The views of a scene show one set of named points, each view turned or mirrored, and shifted as a whole, with a little noise and some points left out.

Scene 1
View 1
K319: +0.60, +0.66, -0.35, -1.80, +0.01, +1.27, +0.11, +1.91, -0.40, -0.03, -0.02, -0.73, -2.28, -0.44, +0.60, +1.09, -0.21, +0.35, -0.68, +0.80, -0.56, -0.99, +0.60, -0.58, -0.55
K669: +0.43, +0.81, -0.12, -2.09, +0.50, +1.24, +0.49, +2.40, -0.28, -0.71, -0.36, -0.95, -1.45, -0.45, +1.70, +0.69, -0.21, -0.59, -0.53, +1.32, +0.11, -1.07, +0.82, -0.60, -1.47
K29: +0.57, +1.15, -1.43, -0.01, +1.77, +0.15, +1.15, +0.13, +0.71, -0.98, -0.63, -0.98, -1.47, -0.71, +1.67, +0.51, +1.14, -2.41, -0.32, +1.29, -0.79, -1.49, +0.74, -2.53, -0.12
K248: +1.10, +0.57, -0.69, -0.81, +0.59, +0.93, +0.23, +0.54, +0.16, +0.53, +0.06, -0.44, -2.55, -0.33, +0.29, +1.46, +0.44, -0.18, -0.74, +0.48, -0.89, -1.30, +0.47, -1.36, +0.58
K447: -1.20, -1.18, +1.13, -1.12, -0.35, +0.14, -0.06, +2.89, -1.49, -0.37, +1.69, +2.19, -1.94, +0.20, +2.20, -0.86, -1.73, +0.20, -0.67, +0.47, -1.02, -1.60, +0.75, -2.02, -2.11
K274: +0.53, -0.45, +0.51, -1.15, -0.02, +0.76, -0.06, +1.56, -0.45, +0.70, +0.81, +0.90, -2.63, +0.14, +0.90, +0.95, -0.56, +0.62, -0.69, +0.28, -0.64, -1.56, +0.60, -1.22, -0.41
K329: +1.60, +0.29, +0.28, -1.52, +0.45, +1.48, -0.05, +0.77, +0.17, +1.42, +0.35, -0.04, -2.90, +0.01, +0.11, +2.07, +0.31, +0.84, -0.63, +0.26, -0.39, -1.32, +0.46, -0.77, +0.56
K686: -0.66, -0.21, -0.89, -0.35, -0.62, -0.01, -0.28, +1.62, -1.12, -1.02, +0.95, +0.68, -2.22, -0.42, +0.68, -0.45, -0.88, +0.05, -1.06, +0.40, -1.94, -1.27, +0.49, -1.73, -0.64
K755: +1.30, +0.19, -0.48, -0.92, -0.17, +1.02, -0.41, +0.63, -0.08, +1.13, +0.57, +0.03, -3.25, -0.17, -0.58, +1.67, +0.02, +1.14, -0.94, +0.01, -1.41, -1.29, +0.23, -0.92, +1.04
K731: +1.00, -0.85, +1.04, -0.77, +0.30, +0.76, -0.25, +0.64, -0.08, +1.99, +1.39, +1.90, -3.45, +0.40, +0.40, +1.51, -0.42, +1.13, -0.45, -0.54, -1.15, -1.80, +0.41, -1.78, +0.88
K689: -1.37, +0.90, -3.03, +0.48, -0.77, -0.56, -0.08, +1.53, -1.04, -2.90, +0.03, -0.98, -1.57, -1.19, +0.43, -1.31, -0.52, -1.32, -1.68, +1.14, -2.79, -0.89, +0.45, -1.80, -0.90
K460: +0.99, +0.64, -1.36, +0.17, +1.83, +0.33, +1.04, -0.59, +0.95, +0.00, -0.37, -0.36, -2.08, -0.49, +1.06, +1.10, +1.21, -1.83, -0.31, +0.64, -1.14, -1.65, +0.53, -2.73, +1.04
View 2
K686: +0.88, -0.59, -0.18, -0.46, -0.67, -0.90, -0.01, -1.73, +0.24, +0.89, -0.30, +0.24, +2.13, +0.99, -1.19, -1.06, +1.24, -1.11, -0.29, +2.23, +0.10, -0.99, +0.89, +1.25, -0.96
K731: +0.62, +1.92, +1.77, +0.21, -0.02, -0.67, +1.06, -0.27, -0.80, +1.79, -2.16, +1.60, +2.14, +1.44, -1.13, -2.22, +0.74, -0.96, +1.68, +1.45, +0.28, -1.00, -1.38, +1.07, -0.25
K319: +2.45, +0.36, -1.00, -0.86, +0.11, -1.10, +0.20, -0.92, +1.11, +1.88, -2.38, +1.51, +1.89, +0.50, -0.39, -0.88, +0.87, +0.37, +0.63, +1.44, +0.43, -1.78, +0.70, +0.90, -0.76
K669: +3.31, +0.11, -2.07, -1.30, -0.30, -1.39, -0.04, -1.37, +0.72, +1.34, -1.61, +1.71, +1.31, -0.20, +0.31, -0.32, +1.03, +0.42, +0.35, +2.27, +0.73, -2.56, +0.39, +0.55, -1.17
K447: +0.96, -0.99, -0.19, +0.28, -1.21, -1.82, -0.34, -2.77, -1.94, -0.24, -0.03, +0.60, +1.14, +0.74, -0.40, -1.06, +0.99, -1.30, -0.30, +3.57, +0.83, -2.28, -0.37, +0.66, -1.08
K329: +1.99, +1.93, +0.13, -0.75, +0.46, -0.67, +1.09, +0.11, +0.83, +2.51, -2.86, +2.05, +2.10, +0.90, -0.66, -1.39, +0.69, +0.26, +1.62, +0.98, +0.27, -1.32, -0.47, +1.05, -0.48
K755: +1.38, +1.45, +0.51, -0.63, +0.45, -0.40, +0.96, +0.02, +1.20, +2.50, -2.47, +1.32, +2.44, +1.16, -1.10, -1.48, +1.03, -0.21, +1.10, +0.74, -0.08, -0.71, +0.36, +1.38, -0.34
K460: +1.99, +2.16, -0.75, -2.32, +0.22, +0.16, +1.00, +0.70, +1.66, +1.62, +1.42, +1.51, +2.34, +0.15, -0.84, -0.68, +2.17, +0.26, +0.63, +2.14, -0.28, -1.09, -1.36, +1.19, -1.75
K29: +2.69, +1.10, -1.94, -2.71, -0.12, -0.22, +0.58, -0.11, +1.73, +1.23, +1.76, +1.38, +2.12, -0.43, -0.37, -0.19, +2.22, +0.41, +0.16, +2.39, -0.15, -1.61, -0.79, +0.93, -2.11
K689: +1.32, -1.68, -1.61, -1.50, -0.52, -0.62, -0.69, -2.01, +1.84, +0.73, +1.61, -0.66, +2.45, +0.51, -1.47, -0.23, +1.85, -0.73, -1.56, +2.15, -0.46, -0.41, +2.37, +1.61, -1.54
K274: +1.42, +0.79, +0.28, -0.28, -0.25, -1.09, +0.39, -1.13, -0.33, +1.44, -2.06, +1.44, +1.81, +1.00, -0.73, -1.34, +0.69, -0.55, +1.03, +1.95, +0.50, -1.67, -0.44, +0.92, -0.57
K248: +2.10, +1.43, -0.46, -1.45, +0.31, -0.34, +0.82, -0.01, +1.37, +2.10, -1.17, +1.48, +2.23, +0.78, -0.79, -1.09, +1.31, +0.17, +1.00, +1.41, +0.00, -1.29, -0.26, +1.15, -1.02
View 3
K755: -0.22, -1.12, -1.51, +1.36, -0.42, +0.88, +0.07, +0.31, -0.82, +0.49, -0.79, -0.19, +0.45, +0.49, -0.53, +2.08, +0.22, -0.65, -0.64, -0.20, -1.35, +0.76, +1.61, -0.02, -0.05
K274: -0.42, -1.24, -0.22, +0.82, -0.76, +0.88, +0.12, +0.06, -0.96, +0.27, -1.16, +0.19, +0.21, -1.55, -0.48, +1.18, +0.17, -1.26, -0.41, +0.53, -0.33, +0.47, +0.88, -0.13, -0.19
K29: -1.00, +0.44, -0.29, -0.97, +2.41, +0.51, +3.35, +0.32, -0.02, -0.44, -1.33, -0.82, -1.36, -0.37, -0.56, +1.20, -1.56, -0.31, +0.43, +1.09, -1.22, -0.71, -0.05, -1.20, +0.33
K686: -0.74, -0.73, +0.45, +0.15, -0.21, +0.03, -0.30, -0.49, -0.80, +0.85, -1.55, -1.14, +0.17, -1.19, -0.41, +1.23, -1.04, -1.33, +0.34, +1.80, -0.48, -0.40, -0.03, +0.65, -1.37
K447: -0.73, -1.47, +1.68, +0.17, -1.17, +0.45, -0.37, -0.51, -1.14, +0.48, -1.72, -0.26, +0.12, -3.97, -0.40, +0.19, -0.65, -2.25, +0.12, +2.06, +1.21, -0.34, -0.15, +0.30, -1.42
K460: -0.84, +0.18, -0.30, +0.17, +1.75, +0.94, +2.86, +0.59, +0.02, -0.43, -0.75, -0.89, -1.14, +0.30, -0.63, +1.67, -1.53, -0.52, -0.15, +0.87, -1.55, -0.68, +1.37, -1.48, +0.59
K669: -0.67, -0.24, -1.03, -1.00, +0.85, +0.35, +1.40, -0.21, -0.96, +0.18, -1.89, +0.09, -0.40, -2.28, -0.56, +0.19, +0.53, -0.29, +0.42, +0.17, -0.25, +0.70, -1.27, -0.22, +0.21
K248: -0.46, -0.52, -1.09, +0.60, +0.60, +0.81, +1.41, +0.36, -0.43, +0.10, -1.02, -0.25, -0.22, +0.05, -0.68, +1.69, -0.11, -0.47, -0.39, +0.13, -1.36, +0.34, +0.96, -0.59, +0.34
K731: -0.09, -1.76, -0.23, +2.21, -1.48, +1.54, +0.00, +0.59, -0.71, +0.04, -0.35, +0.39, +0.51, -0.95, -0.56, +1.75, +0.03, -1.55, -1.18, +0.32, -0.53, +0.40, +2.71, -0.50, +0.13
K689: -0.99, +0.27, +0.33, -1.44, +1.56, -1.00, +0.20, -0.88, -0.67, +1.44, -2.29, -2.36, -0.39, +0.34, -0.64, +1.68, -2.08, -0.65, +1.26, +2.39, -1.31, -1.06, -1.57, +1.30, -2.23
View 4
K755: +1.56, -0.74, -1.21, -0.29, -0.01, -1.01, +2.01, -1.66, -2.09, -0.62, +0.50, +1.18, +0.07, +0.03, +0.93, -0.20, +0.25, -0.63, +0.29, +0.32, -1.40, -0.15, +0.59, -1.23, -1.26
K29: +3.03, +0.96, +0.49, +0.06, -1.08, -1.71, -0.96, -0.65, -2.45, +1.72, +1.78, +0.67, -1.33, +1.67, -0.57, +0.06, -0.93, -1.67, +1.59, -0.43, -2.91, +1.07, -1.02, -0.76, -0.14
K447: -0.52, -0.73, +0.37, +0.07, -0.11, +0.03, -1.84, -2.28, -0.14, +1.35, -0.29, -1.43, -0.41, -0.42, -0.19, -1.63, -1.31, -0.79, +1.34, +1.59, +0.58, -1.53, +0.43, +0.48, +0.15
K669: +1.18, +0.29, -0.54, -0.47, -0.67, -0.76, -1.17, -0.64, -0.99, +0.44, -0.11, +0.73, -0.49, +1.61, -0.02, -1.01, -0.96, -0.51, +2.33, +1.22, -1.61, -0.57, -1.96, -1.70, -0.43
K460: +3.83, +1.10, +0.55, +0.39, -1.28, -1.71, -0.46, -1.16, -3.07, +1.58, +2.37, +0.69, -1.35, +0.73, -0.34, -0.21, -0.74, -1.77, +1.11, -1.09, -2.91, +1.53, -0.09, -0.66, -0.82
K274: +1.08, -0.49, -0.68, +0.04, -0.23, -0.57, +0.16, -1.93, -1.36, -0.15, +0.14, +0.23, -0.12, -0.24, +0.66, -1.22, -0.45, -0.60, +0.88, +0.87, -0.59, -0.74, +0.43, -0.73, -0.85
K686: +0.08, -0.93, +0.04, -0.43, +0.38, -0.80, +0.06, -1.62, -1.22, +1.54, +0.15, -0.14, -0.57, +0.62, -0.42, +0.33, -0.60, -1.15, +0.64, +0.71, -0.51, -0.71, +0.01, +0.57, +0.54
K731: +1.65, -0.65, -0.96, +0.42, -0.48, -0.49, +1.18, -2.71, -1.86, -0.76, +0.51, +0.25, +0.15, -1.50, +1.27, -1.51, -0.04, -0.57, +0.26, +0.41, -0.34, -0.34, +1.91, -0.62, -1.77
K329: +2.01, -0.23, -1.36, -0.22, -0.41, -0.88, +1.34, -1.62, -1.91, -1.07, +0.26, +1.13, +0.24, +0.01, +1.18, -1.13, -0.10, -0.51, +0.89, +0.51, -1.34, -0.09, +0.04, -1.96, -1.73
K248: +2.11, -0.10, -0.72, -0.14, -0.40, -1.26, +0.84, -1.16, -2.26, +0.06, +0.84, +0.95, -0.38, +0.52, +0.54, -0.45, -0.23, -0.84, +0.91, +0.11, -1.90, +0.32, -0.22, -1.20, -0.91
K319: +1.15, -0.34, -0.97, -0.64, -0.18, -0.92, +0.45, -1.02, -1.38, +0.01, -0.12, +1.06, -0.12, +1.11, +0.46, -0.71, -0.40, -0.50, +1.49, +1.07, -1.44, -0.50, -1.16, -1.45, -0.65
View 5
K274: +0.36, +1.17, +0.57, +1.12, -0.84, +1.02, +0.99, -1.56, +0.22, -0.41, +0.06, +0.12, +0.30, +1.26, +1.10, -0.53, +0.82, -0.43, -0.73, -0.19, -2.00, +0.77, -1.05, -0.22, +0.78
K329: -0.43, +0.61, +0.59, +0.86, +0.69, +1.54, +0.98, -1.58, +0.59, -0.03, +1.50, +0.27, +0.38, +1.74, +1.30, -1.39, +0.47, -0.22, -0.83, -0.07, -1.58, +0.24, -0.30, +0.76, +0.64
K689: +1.11, +1.21, +1.21, -1.12, -1.29, +0.71, +1.11, +0.84, -1.22, -3.11, -0.97, +1.65, -1.94, -2.84, +0.03, +0.68, -2.04, -1.32, -0.07, +0.22, -1.43, +2.10, -0.47, -0.14, +0.96
K460: +0.78, -0.60, +2.12, -0.23, +0.59, +1.67, +0.67, -0.90, -1.13, -0.96, +1.00, -0.25, -1.52, +0.53, +0.37, -0.42, -0.98, -2.70, +0.10, +0.86, -0.75, -1.45, +0.05, -0.24, +0.35
K29: +1.59, -1.23, +2.18, -0.91, +0.07, +1.76, +0.69, -0.56, -0.68, -1.76, +0.47, -0.62, -1.68, -0.14, +0.72, -0.34, -1.51, -2.94, +0.03, +0.83, -1.11, -0.17, +0.35, -0.67, +0.80
K248: +0.14, +0.35, +1.18, +0.34, +0.48, +1.43, +0.89, -1.09, -0.19, -0.64, +1.03, +0.25, -0.40, +0.86, +0.97, -0.83, -0.36, -0.96, -0.42, +0.11, -1.21, +0.08, +0.11, +0.58, +0.60
K755: -0.84, +1.55, +0.45, +1.03, +0.76, +1.28, +0.94, -1.06, -0.29, -0.20, +1.21, +0.94, -0.04, +1.09, +0.68, -0.86, +0.28, -0.02, -0.62, -0.24, -1.31, +0.06, -0.42, +1.15, +0.37
K669: +1.35, -0.65, +0.95, -0.38, -1.00, +1.67, +0.66, -1.12, +0.93, -1.22, +0.29, -0.43, -0.17, +0.17, +1.88, -0.99, -0.89, -0.96, -0.80, +0.02, -2.32, +2.53, +0.28, -0.52, +1.41
K731: -0.22, +2.02, +0.55, +1.92, -0.36, +0.78, +0.92, -1.89, -0.41, +0.46, +0.45, +0.39, +0.29, +2.29, +0.68, -0.46, +1.70, -0.23, -0.62, +0.01, -1.67, -0.90, -1.38, +0.07, +0.33
K686: +0.72, +1.81, +0.76, +0.48, -1.55, +0.60, +1.21, -0.40, -0.72, -1.67, -0.94, +0.94, -0.71, -0.61, +0.52, +0.31, -0.05, -0.78, -0.32, +0.01, -1.96, +1.38, -1.17, -0.53, +1.08
K319: +0.34, +0.38, +0.61, +0.17, -0.23, +1.42, +0.88, -1.13, +0.54, -0.90, +0.59, +0.41, +0.03, +0.46, +1.53, -1.14, -0.54, -0.21, -0.76, -0.26, -2.00, +1.84, +0.07, +0.26, +1.12
View 6
K29: +1.34, +0.49, +1.71, -0.85, -0.26, -0.24, +1.05, -0.30, -1.33, -0.70, -0.38, +0.18, +1.15, -0.29, +0.05, -1.20, -0.16, -0.90, -2.19, +2.13, +2.06, +0.15, -1.25, +0.00, -0.62
K686: -0.83, +0.07, -0.92, -0.04, +0.40, +0.95, -0.92, +0.41, +0.98, +0.03, -1.14, -0.04, +1.56, -1.49, -0.69, +0.04, -0.92, +0.58, -1.43, -1.02, +0.48, +0.38, -0.47, +0.10, -0.11
K329: +0.71, -0.77, -1.29, -0.83, +0.43, +0.58, -0.81, -1.50, -1.28, -0.91, -2.77, -1.42, +0.75, -0.44, -1.28, +1.59, -1.39, -0.22, +0.04, +1.89, +1.10, +1.23, +0.03, -0.14, +0.18
K274: -0.38, -0.56, -1.29, -0.51, -0.19, +0.76, -1.03, -0.94, +0.01, -0.48, -1.96, -0.62, +0.98, -0.79, -0.92, +1.04, -1.71, +0.46, +0.42, +0.83, +0.82, +0.52, -0.23, +0.18, -0.05
K755: +0.93, -1.24, -2.18, -0.32, +1.55, +0.25, -0.72, -1.74, -1.32, -0.18, -2.95, -1.66, +1.17, -0.99, -1.66, +1.80, -1.34, -0.60, -0.18, +0.84, +0.81, +1.45, +0.63, -0.03, +1.00
K447: -1.84, +0.17, -0.89, -0.17, -1.58, +1.24, -1.39, +0.12, +2.08, -0.25, -0.78, +0.35, +1.33, -1.29, -0.12, -0.01, -2.01, +1.79, +0.82, -0.57, +0.16, -0.47, -1.25, +0.52, -0.84
K319: -0.10, +0.05, -0.81, -0.91, +0.16, +1.18, -1.32, -0.07, -0.34, -1.55, -2.11, -0.59, +0.93, -0.40, -1.45, +1.30, -0.65, +0.30, -1.06, +1.28, +0.75, +1.25, -0.22, -0.67, -0.48
K731: +0.34, -1.37, -1.98, -0.05, +0.28, +0.15, -0.51, -2.01, -0.53, +0.33, -2.33, -1.39, +1.07, -1.23, -0.75, +1.29, -2.35, +0.06, +1.38, +0.85, +0.74, +0.41, -0.27, +0.71, +0.86
K689: -0.73, +0.91, -0.03, -0.01, +1.19, +0.82, -0.60, +1.91, +0.68, -0.12, -0.40, +0.69, +1.98, -1.62, -0.86, -0.87, +0.76, +0.07, -4.23, -1.79, +0.65, +0.75, -0.43, -0.88, -0.49

In a view up to two points have been moved. Name them for each view, in the order of its rows, or write none.
view 1: none
view 2: K447
view 3: none
view 4: K460
view 5: none
view 6: K29, K755
